Each scene shows the same named points in several views. A view is turned or mirrored, shifted and resized as a whole, has a little noise and may leave points out.
(in the rows, 100 means zero)

Scene 1
View 1
Z_384: [ 98  99 107 101 121 104  94  83  91  80  86  79 109  91  92 105  90 113
  99 116  93 106 118  99 116 110  90  79 128  92 110  98 102  71  94 104
  94 126  98  94  81]
Z_758: [111  98 106 106 116  92  90 103 100  82 121  94 110 114 109 124 103 107
 104 119  78 117 105  87 112 113  85  88 131  89 105  92  94 101 105 103
  98 127 110  84  93]
Z_732: [106 103 114 101 116  96  94  91 100  88  87  83 121  77  85 103  83  98
  93 125  89 114 113 104 118 110  93  84 120  95 114  91 102  71  99 104
  92 120  98  89  84]
Z_750: [ 89 111 107  98 121 104 110  62  87  85  73  71 103  79  84  80  74 121
  96 114  98 102 119  99 113  96  95  81 130  94 111 107 100  42  88 100
 105 115  81 104  80]
Z_584: [107 110 107 102 111  89 107  92 101  95 118  90 106 100 103 105  88 107
  99 122  79 115 101  87 109 102  90  91 132  93 107 102  93  82 103  96
 110 112  96  91  98]
Z_644: [105 109 106 103 116  89 107  93 101  92 120  88 103 106 105 106  90 108
  98 120  77 116 100  88 108 101  90  92 136  92 106 103  95  82 106  96
 114 115  97  90 100]
Z_785: [101 110 106 102 113  94 108  84  95  92 107  83 105  94  98  99  81 109
  97 120  85 111 103  92 111 101  90  90 131  95 108 106  97  70 100  97
 109 113  93  95  95]
Z_687: [ 96  90 100 103 131 110  81  75  82  63  94  80  97 118 107 117 105 128
 111 107  95  95 126  87 113 113  82  75 136  83 108  97  97  88  92 110
  90 138 105  99  81]
Z_726: [ 98 103  98 102 123  99 101  74  85  78 107  82  93 115 109 104  92 125
 106 111  86 103 112  82 107 102  87  84 138  88 105 105  94  78  98 102
 107 121  94  99  95]
Z_538: [ 91  99 103 101 127 110  91  67  82  71  70  73 102  94  89 100  90 126
 102 112  99  95 124  97 115 105  89  75 129  89 112  98  99  63  87 108
  93 128  92 101  78]
Z_769: [104 104 117 102 115 101  96  89 101  89  75  82 124  65  76  98  81  95
  90 128  91 115 114 108 118 110  94  82 118 102 114  92 102  57  96 104
  92 119  94  89  80]
Z_251: [108  96 101 105 122  96  87  95  94  78 116  89 105 122 113 125 106 116
 109 115  80 110 112  85 111 114  81  84 136  86 105  94  96 102 100 104
  96 130 110  90  91]
Z_114: [103 101 101 102 122  95 100  85  93  83 114  86  98 116 109 112  97 117
 104 115  82 109 106  86 107 106  87  86 136  87 107 101  95  85 102 100
 107 122 101  93  96]
Z_747: [104 103 110 101 118 100  95  88  94  85  90  86 113  87  89 103  87 109
  95 121  89 110 113  98 116 110  92  83 125  94 110  97  99  69  98 102
  97 122  98  93  86]
View 2
Z_584: [ 88  86 129  82 103 114  97  90  99  95  91 106 110  92 110 118  79 109
  90  99  98 124 108 104  83 109  95  84  93  96  93 121  89 122  90 109
  87 101 107  97 101]
Z_251: [ 67  98 114  95 102 111 101  94  93 112  93  89 134  93 100 110  71 115
  98 102  92  94  92 116  86 118  77  74 105  84  92 127  98  94  94 109
  92 112 107 105  79]
Z_750: [ 98  82 133  72  87 119  85  83 147  74 108 101 102 126 107 121 100 102
 107 103 105 132 145 111  81 109 117 104  88 113  89  96  96 124 100 108
  72  94 104  98 109]
Z_384: [ 86 107 139  84 105 113  90  95 117  97  96  96 120 107 113 115  79 112
 100  99  87 117 112 113  86 117  87  85  96  91  85 110  96 122 101 108
  77 105 105  96  96]
Z_732: [ 91 110 147  81 112 111  88  98 122  94  97 103 115 106 117 114  79 114
  93  96  84 126 114 108  86 114  87  86  92  91  81 106  94 134 103 111
  72 101 106  91 100]
Z_758: [ 71  99 123  93 108 112 100  96  84 114  89  97 131  84 106 108  68 115
  91  99  88 105  87 109  85 115  77  69 103  81  93 129  95 104  91 107
  94 110 105 100  84]
Z_687: [ 64 103 113  95  84 113  95  91 123 101 102  79 139 118  91 108  81 108
 114 110  96  83 115 127  82 124  86  87 104  95  90 116 105  85 105 109
  86 115 107 107  74]
Z_726: [ 76  76 109  88  88 115  97  85 107  95  97  92 116 102  95 117  84 107
 104 104 107 107 115 112  80 113 101  86  97 103  99 122 101  98  89 107
  95 106 106 108  92]
Z_785: [ 89  79 128  80  99 116  93  89 104  92  95 107 105  96 110 122  83 108
  95  98  99 126 111 104  82 107 102  86  90  99  95 117  90 124  85 107
  86  98 106  98 106]
Z_644: [ 84  77 120  83 102 114  98  89  86 102  91 107 111  85 108 118  78 112
  88  96  99 125  98  99  86 107  95  76  96  95  95 126  91 118  82 108
  95  99 105  99 100]
Z_747: [ 87 104 137  82 106 112  89  93 119  95  96  98 115 107 112 115  83 110
  97  98  88 120 117 112  86 114  92  88  94  96  86 109  94 125  98 112
  78 102 103  97 100]
View 3
Z_538: [ 98  97 114 103 100  91  92  95 105  83  82  98  91  92 106 114 111 106
 102  92 110  85 102  92 100 102  83 116  98  87 106 107 115 100  97  95
  94  92  93 112 120]
Z_769: [ 81 115 103 103 106 101  79  98 106  93  75  86  95  95 108 102  94  99
  90  70 111  87 113  97  99 117  82 110  81  95 100 103 118  95 107 110
  93  86  95 105 116]
Z_785: [ 92 109  99 101 105  98  90  91  93  98  89  92 102  90 103 119  91 107
  99  79 118  95 111  89  97 110  97  98  90  88  95 104 115 103 104 100
  99  92 104 101  96]
Z_750: [ 98 107 113 108 113 103  93  99 108  87  73  91  96  95 104 114 105 109
 103  81 114  79 104  95 100 113  91 111  95  88  99 106 117  97 106 102
  83  92 103 117 113]
Z_726: [104  99 106  99 101  92  98  89  90  92  92 101  98  88  99 125 100 111
 107  90 117  96 104  86 100 101  98 101 101  84  99 106 114 108  99  90
 101  95 100 104  97]
Z_114: [ 96 101 100  99  97  89  96  87  85  96  99 101  99  87 100 125  93 107
 103  88 118 101 108  84  99 101  97  96  96  86  99 106 115 108  97  92
 106  97  99  98  96]
Z_747: [ 88 105 101  99  97  94  86  92  94  92  87  95  96  90 105 111  95 102
  94  81 114  94 110  92  98 106  86 106  88  90 102 105 116 102 101 101
 101  90  93 102 111]
Z_384: [ 88 104 102 100  93  92  87  90  95  92  90  96  95  89 106 112  97 101
  96  83 113  97 109  89  98 105  85 105  90  90 105 103 117 102 100  99
 105  90  93  98 111]
Z_687: [103  89 110  98  89  83  99  89  91  85  98 104  93  88 102 121 108 106
 106 100 111  96 100  86  98  90  83 109 102  85 108 107 115 108  92  84
 107  96  88 105 113]
Z_758: [ 88 101  92  93  87  83  90  85  78  96 107  99  99  84 101 119  89 102
  96  86 117 109 110  85  97  98  90  95  90  88 104 104 114 113  97  93
 118  95  92  90  97]
Z_251: [ 93  96  98  94  87  83  94  85  81  95 108 102  97  84 101 121  94 105
 100  93 116 107 107  83  97  94  89  98  95  87 106 106 114 113  94  88
 115  95  92  93  99]
Z_644: [ 92 110  96  98 101  94  92  91  84 101  97  96 102  88 100 121  88 106
  98  80 121 105 112  87 100 107 102  92  91  87  96 104 115 106 102  99
 106  95 102  96  90]
View 4
Z_114: [ 87 106  95  86 112  92 107 111  95 108  93  89  94 100  99 118  95  98
 102  99 112  77  83 103 113 113 117 105  90 120 105  95 126 101 100 113
 115  93 113 114 108]
Z_687: [ 94 105  78  80  95 106 120 123  94  98  75  98  97 103 116 129  96  93
  94 101 117  69  79 115 131 116 130 100  89 112 102  94 111  95  95 112
  92  86 130 109  94]
Z_750: [ 60  65  65 104  91 111 133 125  94  95  76 129 111  97 115 116 108  82
 110  93 109  82  77 118 142 133 112 111 100  91  93 102 133 111 106  93
 107  86 125  95 121]
Z_769: [ 63  95  94 103  97 105 127 104 106 103  81 127 117  91 113  97 104  61
 103  91 115  80  85 122 130 125  91 106 137  92 105 120 135 112  95 101
 101  98 129 102 112]
Z_384: [ 78 106  95  92 102 102 117 109 101 103  85 105 106  98 106 111  97  78
  98  95 116  74  85 114 124 118 105 104 115 106 108 108 128 103  95 107
 103  95 127 108 104]
Z_732: [ 68 104  99  96 103 102 121 105 104 104  87 111 110  93 109 100  99  68
 102  92 114  79  86 116 123 120  96 106 126 100 106 116 134 109  93 103
 103  99 125 105 109]
Z_758: [ 94 127 113  81 118  87 100 101 102 113  98  77  94 101  98 111  92  91
  99 100 113  77  87 103 105 108 109 101 105 123 108 101 126 102  92 118
 110  99 115 119 101]
Z_538: [ 78  88  67  89  81 119 137 126  99  92  66 123 110 100 126 126 101  74
  94  96 118  69  76 124 147 128 124 102 101  95  97 102 118  98  98 101
  83  85 138  97  98]
Z_785: [ 70  88  88  99 110  91 113 109  94 107  93 102 102  99 100 107  98  88
 111  95 107  84  83 104 116 121 102 109 100 109 102 103 139 113 103 104
 121  95 111 105 123]
Z_251: [ 98 125 106  76 112  93 104 109  98 108  92  76  95 101 104 118  90  94
  94 101 116  71  84 106 113 108 119  99  95 126 111  97 119  95  93 120
 104  94 119 118  94]
Z_584: [ 73  97  96  96 112  94 112 109  97 108  92  99 101  96  99 105  99  87
 108  95 111  82  85 104 115 116 103 109 105 110 102 102 135 110 100 106
 121  96 113 105 118]
Z_747: [ 73  99  92  95 102 102 118 109 101 104  84 108 107  97 112 108 101  79
 103  93 115  79  83 113 127 122 104 106 116 103 104 109 131 109  95 104
 104  96 124 105 108]

In a view up to two points have been moved. Name them for each view, in the order of its rows, or write none.
view 1 -> Z_384, Z_584
view 2 -> none
view 3 -> Z_769
view 4 -> Z_687, Z_538

Scene 2
View 1
Z_592: [111  94  83  88  83 100  96  96  69  94 115 103 105  79 112 104  92 101
  82 136  93  97  92  86 100  79  93 101 130 100  93  99 124  69 124  99
 121  82  97 108 103]
Z_638: [ 75  84  80  95  93 105 124 106  66 100 115 111  91  75  97  89 102  95
 101 136  71  91  96  80  99  91 110 100 111 108 110 110 109 105 109 103
 129  86  98 102  94]
Z_452: [109  95  99  83  90 107 103  87  56  77 113 119  95  89 108 114  97 103
  75 136  90  96  69  94 106  74  80 102 120 101  97  95 127  61 127  96
 121  73  96 103  98]
Z_580: [102  94 107  90  81 128  91  85  60  79 112 116  86  88  95 110 113  99
  87 133  94 107  80  83 109  82  72 116 106  93  90  92 124  71 118  85
 116  63 104  88  95]
Z_949: [ 98  87  64 100  79  97  94 110  82 115 117  82 114  66 104  84  96  92
  97 129  90 108 127  73  94  91 116 105 125 101  95 106 115  97 115 100
 117  96  96 103  99]
Z_824: [ 84  84  72  99  89  95 118 105  71 106 114 103 101  76 101  90  94  95
  96 133  76  95 102  79  97  88 112 100 118 108 106 109 112 101 115 105
 126  92  94 106  95]
Z_654: [ 82  87  93 100  83 123 102  96  69  93 111 104  87  78  89  95 117  92
 100 129  84 109  97  72 103  93  93 117 102  98  94 102 115  94 109  90
 121  70 106  87  92]
Z_984: [118  98  93  86  84 106  93  89  63  85 116 109 101  83 109 112  96  98
  76 136  96 100  78  88 105  75  81 105 127  99  92  93 127  58 128  97
 121  77  93 106 102]
Z_652: [107  89  88  96  80 113  90  95  70  96 114  97 101  76 103 100 102  94
  90 135  97 109 100  79 105  84  94 107 120  97  88  95 120  74 116  94
 117  80  98  98  99]
Z_773: [114  92  83  94  79 106  89  99  72  97 116  92 107  74 106 100  99  96
  83 132  97 107 103  79 102  82  94 103 127 100  92  99 121  73 123  97
 117  83  95 103 100]
Z_546: [122  95  81  82  88  88 100  96  68  93 116 108 109  84 118 110  81 101
  72 138  95  90  81  96  99  69  93  96 137 105 100  97 128  60 134 104
 120  89  87 117 106]
Z_306: [ 93  86  81  98  84 110 102 103  74 101 113  97 100  74  96  93 103  92
  96 131  86 104 107  74 101  89 102 108 117  99  95 104 115  89 112  97
 120  83  99  97  96]
Z_188: [ 86  88  85  95  84 113 106 100  68  94 115 103  93  78  96  99 107  95
  97 132  84 103  97  78 100  89  99 108 111 102  96 104 117  90 111  96
 119  77 100  96  94]
Z_59: [ 76  88  91  92  95 111 122  99  62  93 112 116  86  84  95  96 103  98
  96 136  73  95  86  80 100  86 101 104 107 107 106 105 113  96 111 100
 127  78  98  99  91]
Z_247: [101  83  62 103  75  97  88 111  87 121 117  73 114  62 102  82  97  91
  96 129  93 113 135  69  94  94 119 106 129  98  90 107 114  93 113 100
 115  98  95 100 104]
View 2
Z_638: [100 105 116  99  97 102 103  98 113  86 100  92 114 100 102  92 116  91
 112  89 113 110  76 103  88  71  93 107 116  90  82  76 138 119 102 101
  92 104 114 112 108]
Z_824: [101 105 115 104  94 107 102  97 109  88 100  91 111 100 100  96 120  93
 107  96 112 112  73 107  92  72  95 103 113  89  87  70 128 118 102 106
  95 110 114 110 105]
Z_773: [ 93 105 110 108 105 115  94  92 107 100  88  94 117  86  97  95 108  89
  93  88 103  87  71 111 110  63 108 106 108 106  88  90 122  97  97 108
  97  98 104 120 108]
Z_652: [ 94 106 116 101 105 109  98  91 111  93  90  98 118  89  99  93 108  90
  99  79 105  93  77 106  99  62 101 115 115 100  84  86 132 104 100 105
  91  96 108 116 114]
Z_949: [ 88 110 124  98 112 105 100  83 123  94 102  91 105  88  97 111 117  89
 101  88 118  99  62 115  90  65  96 111 110 107  84  77 130 117  99 106
 110  98 109 109 112]
Z_188: [103 103 110 101  95 104  99  99 105  88  89  95 120  97 103  85 109  88
 105  80 105  99  79 101  99  65 100 116 115  92  83  86 132 107 102 104
  87 104 113 118 109]
Z_592: [ 98 104 106 117  98 117  94  94 103 101  86  95 115  94  95  90 111  91
  90  97 101  90  71 111 115  66 109  97 109 104  94  89 120  95  97 112
  97 107 107 120 102]
Z_984: [104 103  99 123  93 123  94  99  97 102  77  93 117  96  96  79 110  92
  85  95  92  85  75 110 123  64 116  97 109 104  95  98 118  84  96 111
  90 106 103 126 102]
Z_452: [112  99  88 135  82 126  95 108  87 104  73  96 118 101  97  70 113  93
  84 102  90  91  78 107 129  68 119  89 111  96 101  97 110  79  94 112
  86 118 103 123  94]
Z_654: [101  98 111  93  98 104  99  99 105  85  86  99 124  98 104  84 106  87
 110  73 100  93  85  93  94  65 100 123 119  88  82  88 137 102 103 102
  79  98 113 120 114]
Z_247: [ 80 113 129  93 121 103  98  77 126  98 103  90 106  82  99 120 115  92
  98  84 117  94  60 116  92  62  95 114 108 113  80  78 131 117  99 106
 113  91 107 112 116]
Z_580: [105  98 100 108  95 115  93 102  92  92  71 100 129  95 103  70 100  87
  96  73  88  79  88  96 115  62 113 117 116  93  88 103 124  80 101 103
  76  98 107 128 110]
Z_306: [ 96 104 116 102 104 106  98  92 110  91  91  92 112  94 101  92 110  89
 103  82 106  99  75 105  98  64 100 112 115  98  85  85 130 105 100 105
  93 100 110 117 110]
Z_59: [111 101 107 105  86 107 100 107  99  83  88  95 120 103 104  78 113  87
 107  88 103 110  82  96  97  72  99 105 116  81  86  79 132 107 104 103
  85 111 117 116 105]
View 3
Z_773: [109 106 118 119 103  97  95  95  94 105  93  88 109 103 104  91  88 104
  99 109 115  98 116  96  96 115 111 115 108  92 103  94  89 105 102 106
 111  78 101  72  96]
Z_306: [106 109 111 109  99  95  98  91  90 103  95  86 107 107 102  96  98 109
 100 104 108 101 116  94 104 118 102 108 107  94 100  86  82 111 101 109
 111  78 101  72 102]
Z_580: [108  99 120 114 112  88  90 103  92 113 102  90 121 113 109 112  77  96
  85 112 111 107 122  90  88 113 103 118 114  89  94  85  85 122  89 119
 105  89 106  62 100]
Z_652: [107 105 115 113 102  95  99  93  93 104  97  86 107 107 103  99  95 107
  97 106 111 101 115  92 102 119 102 106 108  94 100  87  80 109 101 107
 107  77 104  72  99]
Z_188: [107 108 112 107 101  92  97  91  94 105  94  90 110 113 102 102  98 107
  98 108 107 106 117  91 105 118  99 111 109  93  99  84  78 116  97 110
 111  82 102  71 104]
Z_949: [106 111 111 114  91  98 104  87  92  99  95  83  97 101  97  85 105 115
 108 102 113  95 111  95 109 122 107 104 102  94 106  88  83  97 111  98
 111  70 101  80  96]
Z_638: [103 113 103  95 101  94 104  84  99 102  87  87 110 116 100 102 106 110
 106 108 101 107 117  95 118 117  96 110 113  98  99  83  68 116 100 105
 118  84  99  73 110]
Z_59: [103 110 107  99 106  91  99  91  98 104  89  91 117 117 105 107  98 105
  99 111 101 109 118  91 111 113  96 114 117  99  95  83  71 122  94 109
 114  89 101  69 110]
Z_546: [112 113 115 119 106 101  97  99 103 103  81  96 115 101 108  82  90  99
 106 116 113  96 110 106 100 109 124 125 115  99 107 104  92  98 103 102
 118  84  98  75  97]
Z_247: [108 110 114 117  88 101 105  85  90  98  96  79  93  96  97  83 106 116
 105 100 117  94 111  95 108 122 107 100  99  89 107  86  89  93 112  97
 108  65 102  85  94]
Z_592: [108 108 119 115 108  97  95  98 100 105  87  93 115 105 107  91  86 101
 101 113 112 100 114  99  99 112 116 120 115  95 101  97  87 105  98 106
 114  82 100  71 100]
Z_654: [104 105 115 105 100  89  95  91  90 106 101  86 112 113 103 110  96 109
  94 105 107 108 119  87 103 119  93 106 109  89  95  79  76 121  96 113
 106  81 105  70 104]
View 4
Z_773: [104 106  86  93  82 108  97  91 102  92  89  88 112  93  93 115  73 101
 117 100 114 111  99 117  90  76  96  88 113  95 100  94  94  93 105  99
  94  86 100 102  95]
Z_949: [120  93  99  92  98 116  97  84  91  83  96  95 106  99  88 102  66 124
 130 109 104 104 108 119  89  84  90 100  98  81 101  96  92  90  96  99
  97  96 110 105 100]
Z_654: [ 96 108  88  98  92 107 102  89 103  98  89  85 105  88  96 110  78 105
 127 100 117 106  92 111  93  79  95  89 105  90 101  97  97  91  95  95
  97  88 108 109  99]
Z_452: [ 91 104  87  96  90  98  85  97 108 100  86  89 102  88  93 114  78  86
  99  95 106 112  97 112  92  67 105  82 114 109 110  99 103 102 105 102
  82  83  91  93  92]
Z_59: [ 87 101  98 101 107 103  92  92 103 104  89  89  92  87  93 101  80 102
 117 101 105 101  93 107  96  76 101  92  99  97 110 109 109  97  89  92
  81  94 105 102 100]
Z_984: [100 103  84  92  85 101  86  95 104  95  88  90 108  90  92 114  74  91
 103  95 108 113 100 114  89  70 101  85 115 104 106  96  97 100 112 103
  85  84  91  92  92]
Z_247: [125  95  94  91  94 118  99  82  89  79  97  95 112 100  89 102  65 126
 134 109 107 104 109 122  89  86  89 101  98  77 100  95  89  88 100  99
 100  96 109 108 100]
Z_638: [ 95  96 104 101 113 105  92  88  98 100  92  92  90  93  89  94  74 111
 121 106  99  98  99 109  95  78 100  99  94  91 113 108 106  96  85  94
  81 100 107 104 102]
Z_652: [104 102  92  97  93 110  98  88  99  94  90  90 105  90  92 106  74 109
 125 102 110 106 100 114  92  81  94  92 103  91 103  98  97  92  96  96
  94  90 104 105  98]
Z_546: [114  92  92  91  90 107  79  92  99  82  92 100 109  98  87 108  66 102
 103 101  95 113 107 119  85  71 100  96 111  98 108  94  97 101 116 107
  85  90  92  92  92]
Z_188: [ 96 102  94  98 100 107  97  91 101  99  90  88  98  90  93 104  78 108
 122 103 112 102  96 111  95  79  96  92 101  92 107 104 103  94  91  95
  89  92 104 103 101]
Z_592: [108  99  92  91  90 105  86  92  99  89  91  92 107  93  89 108  70 101
 108  99 104 111 104 114  89  72 100  92 111 100 108  94  96  99 109 102
  87  90  97  95  96]
Z_824: [105  93 103  99 110 107  89  86  96  95  93  95  95  92  88  96  73 115
 122 107  99 100 104 112  91  79  99  98  96  90 110 105 105  97  92  95
  85  98 105 101 101]
Z_580: [ 85 116  80  97  85 101  98  95 109 106  84  80 106  83  98 118  82  86
 113  93 121 110  89 108  97  71  99  81 113 105 104  98 101  91  99  97
  92  81  97 101  96]
View 5
Z_247: [131 125  99  86  86  92 112  98  93 105 107 133  72  89  89  77  85  88
  86  96 100  78 107 102 104 101  93 108  85  81  88  99 105  80 113  88
 132  99  81  99 104]
Z_773: [104 120 100  92 102 104 109 109 100 109 110 124  88  91  99  96  92  89
  83 103  97  86  98  94  88 105 106 110  97  86  89  82  95 102 118  88
 121 105  93 108  93]
Z_654: [103 123 101 100 101 100 104  98  84  90 110 116  88 104 108 107 110  91
  86 108  98  93  99 102  98 100 107 105 108  72  96  90  86  94 103  99
 124 115 116 103  91]
Z_452: [ 78 105  96 100 117 112 107 114 108 114 107 114  98  93 104 116 105  90
  85 116  90  93  89  87  79 111 113 109 107  89  94  76  86 120 125  92
 108 104 109 114  79]
Z_638: [112 107 104 102  98  86 102  91  99 101  99 108  82  94 111 100 112  91
  89 117  91  93 101  96 107 117  91  96 105  85 101  99 101  86 107 104
 124 107 123  96  82]
Z_949: [126 121 102  89  89  92 111  98  95 106 106 128  72  92  94  81  86  89
  86  98  98  83 107  99 104 109  91 106  92  83  91  96 105  84 111  90
 129 102  90 100  99]
Z_652: [107 121 101  96 100  98 107 101  94 102 108 121  84  98 102  98  99  90
  87 105  99  88 101  97  95 104 102 108 101  79  97  92  93  96 109  95
 126 110 101 103  92]
Z_546: [ 99 101  98  92 107 103 112 111 118 129 102 122  86  83  92  92  88  87
  84 109  91  81  99  89  85 115  99 110  95 101  89  83 102 108 132  85
 114  93  89 112  88]
Z_59: [ 99 110 100 104 103  94 103  97  99 101 102 106  90  97 112 111 117  90
  90 118  90  96  98  94  99 114  98  97 109  82  98  93  94  96 111 104
 121 111 126  98  82]
Z_306: [110 120 100  96  99  96 105 100  95 102 107 121  85  94 102  98 101  88
  88 106  95  90 102  99  99 108 101 106 100  81  94  93  95  92 110  96
 127 108 105 101  95]
Z_188: [104 117 103  99 102  97 106  97  93  99 108 114  86  98 105 104 105  91
  88 111  96  92 100  97  96 106 104 104 105  79  98  92  93  95 107  97
 124 109 113 103  88]
Z_824: [113 108 105  98  96  87 105  93 102 104  99 114  77  91 104  96 104  89
  88 117  93  88 102  95 104 116  89  98 101  88  93  97 104  87 112  97
 126 103 111  97  87]
Z_984: [ 86 107  98  99 114 113 109 113 111 118 108 119  93  91  99 111  95  90
  85 111  93  88  92  87  77 109 113 111 103  92  91  73  89 117 126  90
 109 103  98 116  87]
View 6
Z_592: [102  87  95  92  90 106  97  98  90  80  98  99 116 108  98  97 103 110
 104 109 110 105  92  79  97 112 101 105  98 102  99  91  99 103  98 113
  99 100 111  98  93]
Z_306: [ 99  92  92  96  88 103  96 100 100  91 100  97 114 112  96 112  95 109
  99 107 108 105  90  90  98 104 100 102 102 100  94  97  90 101  99 110
  94  90 109 101  94]
Z_638: [100  92  89  98  88 100  93 106 100 104  97  96 107 115  91 112  92 117
  95 102 119 113  91  96  99  99  94  99 105  94  96  95  94 104 103 117
  99  94 104 100  88]
Z_546: [ 93  88  95  89  91 101 100  99  82  78  98  98 116 110  96  92 102 112
 105 111 105 108  97  74  95 117 101 106 101 104 104  89 104 103 100 114
 104 104 114  95  92]
Z_452: [120  80  92  92  89 120 103  98  88  82  93 105 117 109  95  96 111 107
 107 105 119 106  90  79  98 108 101 109  96  97  96  87 103 112  92 116
  97 103 107  98  91]
Z_59: [109  88  91  97  90 110  95 105 100 100  95  98 110 113  91 110  95 112
  96 101 123 110  89  93  98  99  94 102 103  92  94  93  95 106  98 116
  95  94 104  99  88]
Z_949: [ 81  97  92  93  90  89  92  99  97  88 105  91 116 109  98 110  88 112
  95 110  98 105  93  88  98 108 100  98 104 105  99  99  87  94 106 111
  95  90 114  99  95]
Z_580: [126  81  94  99  85 126 102  96 100  84  98 105 118 106  99 108 109 102
 103 104 116  96  85  83  99 105 102 108  95  97  92  90  94 107  89 111
  89  93 105 102  96]
Z_824: [ 92  92  91  96  89  96  93 104  97  97  98  95 110 113  92 110  91 115
  96 105 113 113  92  91  97 102  95  98 104  97  99  96  93 100 103 116
  98  95 109  98  89]
Z_188: [103  91  91  99  88 106  95 102 105  99 100  96 113 112  94 117  93 111
  95 104 113 106  85  94  99  99  99  99 104  94  94  98  87 101  99 113
  93  86 106 104  91]
Z_984: [113  81  94  91  89 115 102  96  87  78  97 103 118 108  98  97 107 106
 109 107 113 102  91  75  96 112 102 109  97 100  98  88 102 107  93 114
  98 100 110  97  94]
Z_654: [110  91  91 100  87 112  96  99 107  94 101  99 115 110  98 116  97 107
  95 102 114 101  84  93  99 100  99 102 103  96  91  97  87 102  97 111
  90  85 105 105  95]
Z_773: [ 99  89  93  92  88 105  97  97  92  79 100  98 118 110  99 103  99 108
 103 110 103 101  90  81  97 112 103 105 100 105  98  94  94 100  97 111
  94  92 111  98  96]

In a view up to two points have been moved. Name them for each view, in the order of its rows, or write none.
view 1 -> Z_652, Z_546
view 2 -> Z_638, Z_452
view 3 -> none
view 4 -> Z_773, Z_654
view 5 -> none
view 6 -> Z_188
